The views of a scene show one set of named points, each view turned or mirrored, and shifted as a whole, with a little noise and some points left out.
In the rows, 128 means zero.

Scene 1
View 1
J282: [159 128  88 153 130 142 135 158 125 136 111]
J643: [133 137 111 147 108 152 109 122 119 150 129]
J668: [156 136 132 115 108 134 111 127 113 127 136]
J415: [109 172 149 161  86 171  87  71 117 150 151]
J24: [164 109  86 139 128 136 129 169 122 142 105]
J599: [183  94  60 139 137 127 143 193 117 143  92]
J579: [126 106 121  99 103 146  91 141 133 152 123]
J752: [161 137 132 114 111 125 117 127 107 127 141]
J514: [130 115 117 135  83 158  79  97 101 176 143]
J853: [132 116  90 151 116 159 113 145 134 155 104]
J9: [161 124  78 165 130 148 138 155 118 139 109]
J341: [152 127 131 101 121 129 118 146 129 120 126]
J826: [202  94  53 153 135 123 147 179  90 143 107]
J21: [166 108 109 121  91 128 100 119  85 153 141]
J808: [149 135 118 127 120 139 121 144 127 131 128]
View 2
J415: [129 138 116 114 129 223 147 114  91  39  88]
J282: [ 99 143 107  97 154 131 112  98 128 128 124]
J752: [139 102 123 144 139 167 154  81 123  87 107]
J514: [105 102 130 122 157 172 144 134 107  39 117]
J341: [139 105 102 117 149 149 131  88 157 104 122]
J24: [ 98 129 109 100 159 118 110 101 139 129 133]
J808: [123 122 106 108 147 153 122  92 139 105 116]
J668: [132 108 115 125 145 159 140  87 133  95 112]
J826: [ 71 133 135 116 171  73 117  95 121 155 139]
J9: [ 85 148 116  92 154 131 113 106 113 123 124]
J21: [108  93 139 144 161 135 146 108 114  74 122]
J853: [ 91 135 103  88 159 148 113 127 128  94 128]
J579: [129 102  86  92 156 169 123 124 165  62 131]
View 3
J579: [131 127 157 146 111 144 165 132 143 145 146]
J21: [155 119 123  91 152 121 155 122 136  94 110]
J24: [145 111  75 141 128 147 172 135 164  92 156]
J514: [145 128 144  95 124  89 166 113 129 126 102]
J752: [137 134 129 127 161 152 171 108 136  92 126]
J643: [134 129 117 128 125 111 187 103 146 116 129]
J826: [166  81  23 120 124 126 159 157 179  75 156]
J415: [119 162 161 122 132  87 211  66 123 133 101]
J282: [141 120  72 144 131 137 188 118 163  97 151]
J9: [141 115  62 138 125 122 188 121 167  97 150]
J599: [155  94  45 138 128 153 162 153 178  81 171]
J668: [138 135 131 125 153 152 173 108 136  96 128]
J853: [130 131 106 142 111 112 192 107 157 127 143]
J808: [134 128 113 144 138 149 181 117 147 102 143]
J341: [134 129 131 140 148 169 170 121 142  99 142]
View 4
J643: [ 87  92  99 148 135 169 143 126 112 177  93]
J514: [ 69  81  85 141 135 159 163  95  73 172  73]
J21: [ 84  83 108 162 134 158 151 107  98 148  44]
J668: [ 77  95 120 155 104 160 132 126 126 170  60]
J599: [124  89 156 175 156 173 140 147 160 102 112]
J853: [ 94  89 111 146 142 171 148 130 114 157 129]
J341: [ 75  97 138 150  92 161 128 135 131 154  78]
J9: [124  88 115 165 175 178 146 147 141 146 126]
J415: [ 59  97  54 135 117 164 142 116  83 244  75]
J752: [ 76  96 124 160 105 160 129 131 127 168  52]

In a view up to two points have been moved. Name them for each view, in the order of its rows, or write -.
view 1 => J579
view 2 => J752
view 3 => J826, J853
view 4 => J9
